Each row is a point on a landscape with many peaks, with its height.
A climber steps from a point to the highest of its 5 nearest points, and stops where none of them is higher. Distance is the straight distance between rows; heights are no part of it.
(112) (h 474): [  3  -1  15   3  -9 -28  23  -8 -10  -2   5   7]
(460) (h 173): [ 19  10  -7   7   2  36 -10  18  -3  16  -3  -6]
(704) (h 624): [  6   6  12   6  -5 -12  16  -1 -12  -4   1   5]
(621) (h 227): [ 15  12   5  -3   4 -17  23  28  13  19 -12  -3]
(728) (h 499): [ -8  -4 -12 -10  22  16 -13   6  26  25 -14  -8]
(521) (h 371): [  2  -4  13   2 -14  -7  12 -20 -15 -15  10   4]
(514) (h 186): [ -5 -24  10  -5 -18 -26  31 -38  -1  -6  18  17]
(259) (h 318): [-12   2  -8   1   5  -3 -22   7   3 -11   0   0]
(147) (h 264): [13 14  2  1  0 -4 15 22  6 15 -9 -3]
(12) (h 512): [ -8  -3 -13 -10  23  14 -16   4  24  17 -13  -8]
(348) (h 93): [  2 -19   2   1 -21   9  11 -36 -18 -12  15   9]
(478) (h 259): [  3   2   7   8 -12   6   3 -11 -17 -14   5   2]
(542) (h 377): [  4  -9 -11  -9  18  37 -18   6  28  38 -10 -12]
(17) (h 218): [ -6 -22  14  -7 -20 -26  22 -40  -3 -10  22  14]
(400) (h 379): [ 16   2  12   6  -2  -7  30  -4 -16  11   1   5]
(161) (h 351): [ 9  6 -5 -2  9  9 -1 22 12 16 -8 -7]
(393) (h 294): [ 9 10  1  5  0  3  2 12 -6  3  0 -1]
(759) (h 399): [-10   2 -11  -5  12  -7 -14  14  13  -1  -5  -1]
(523) (h 404): [-13   3  -6  -1   7 -19 -11   9   6 -10  -4  -1]
(155) (h 368): [ -2  -6  14   0 -15 -22  16 -24 -11 -13  12   8]
(532) (h 546): [ 13  -3   9   7 -12   6  15 -15 -22  -5   6   4]
(519) (h 123): [-15  -3 -18   1  17  20 -38  -2   7  -6  -1  -4]
(377) (h 274): [ -6  -1  -3 -16  16  -9  19  24  40  31 -23  -8]
(48) (h 313): [ -9  -7  15  -2 -18 -18   8 -29 -10 -20  13   9]
(273) (h 144): [ 10   5   0   9  -4  21  -6   6 -13  -1   0  -1]
(282) (h 253): [  2  11   6   0   1 -30  11  17   8   1  -9  -1]
(42) (h 202): [-10  -1 -14   0  12  12 -27   6   3 -10  -1  -2]
(18) (h 620): [ -5   5   7   3  -5 -19   1   0  -5 -12   4   1]
(576) (h 193): [  3   7  -8   6   4  19 -12  13  -6  -2  -1  -4]
(724) (h 681): [ -9  -6 -15  -7  21  22 -22   0  21  20 -11  -9]
(737) (h 120): [  1 -13   6   2 -22  10  -1 -34 -20 -20  15   5]
(655) (h 386): [ -7  -2  17   0 -10 -30  14 -14  -5 -14  10   8]
(200) (h 500): [-10   4  -4  -5  10 -22  -5  15  18  -3 -10  -3]
(287) (h 196): [ -1   6  -2   5  -2   7 -11   6  -8 -10   4   0]
(374) (h 400): [ -5  -1 -11 -10  19   1  -3  18  28  22 -13  -7]
(608) (h 406): [  9  -8  16   6  -6 -20  38 -14 -11   4   4   7]
(566) (h 341): [-10  -4 -18  -5  20  24 -27   3  11   8  -5  -7]
(599) (h 268): [ 5  7 -8  3  5 10 -8 18  2  8 -4 -5]
(372) (h 358): [ 21   4  14   7   0  -9  39   1 -12  21  -5   5]
(198) (h 452): [ -4   2   5   3 -11  -9  -6  -5 -11 -21   9   3]
(603) (h 415): [-15   5  -2  -1  -1 -15 -16   4  -2 -20   2   3]
(63) (h 325): [ -2  -2  -7 -17  14   2   9  19  36  34 -16  -9]
(361) (h 454): [ 11  -3  11   6  -9  -7  25 -10 -19   0   4   3]
(588) (h 115): [ -3 -27   1  -6 -19  -8  19 -43  -8 -10  20  15]
(202) (h 307): [ -9   3   2   4 -12   3 -18  -6 -12 -28  13   3]
(206) (h 412): [-15   5   3  -4   1 -31  -8   7   7 -17   1   2]
(354) (h 419): [ -1  -5 -12 -14  19  29 -11  10  25  35 -12 -12]
(744) (h 265): [ -5   2 -14  -1  11  13 -17  12   7   4  -5  -5]
(501) (h 195): [ -5 -15  10   0 -19   0   6 -38 -16 -18  14   6]
(445) (h 496): [ -3  -6 -15  -9  22  26 -17   3  23  28 -11 -13]
(132) (h 427): [ 16   7   7   8  -3   4  18   4 -13   8  -1   1]
(508) (h 356): [-10   7   3  -5   3 -34   5  15  13  -4  -8  -1]
(750) (h 647): [  6   5 -13   4   8  30 -20  14   3  11  -3  -6]
(415) (h 137): [ -2   3  -5   7  -5  18 -19   1 -13 -16   5  -1]
(346) (h 537): [ -2   9   7   3  -3 -23   3   7  -2 -11   2   2]
(145) (h 134): [-14  -3 -11   5  -1  14 -36  -1  -7 -24   7   2]
(279) (h 497): [ -2   5  -5  -8  13  -9   2  25  23  13 -14  -5]
(136) (h 308): [ 16  10   2   7  -4  15   9   6 -13  10  -3  -3]
(133) (h 55): [ 16   3   0  12 -10  30  -6  -6 -21  -5   5   2]
(79) (h 541): [  4   4  11   5  -7 -14  14  -5 -12  -8   4   2]
(303) (h 534): [ -9   7   8   0  -7 -24  -2  -3  -4 -19   4   2]
(182) (h 73): [  3 -10   1   4 -21  23  -4 -30 -23 -18  11   3]
(747) (h 142): [ 19   7  -1  11  -4  27  -2   8 -16   5   3  -1]
(397) (h 378): [-7  4 -8 -2 12 -2 -7 15 11  2 -4 -3]
(355) (h 164): [  5   2   3   8 -11  16  -4  -9 -19 -15   4   4]
(373) (h 670): [ -6   4  -5  -9  13 -22   0  19  21   8 -14  -4]

For each start below, name the point where the climber stops.
(161) => (373)
(155) => (704)
(273) => (704)
(133) => (532)
(259) => (704)
(523) => (373)
(519) => (724)
(415) => (704)
(599) => (373)
(737) => (532)

Write out the way that a climber takes from each point below.
(17) => (155) > (79) > (704)
(747) => (136) > (132) > (704)
(348) => (521) > (532)
(759) => (200) > (373)
(182) => (478) > (532)
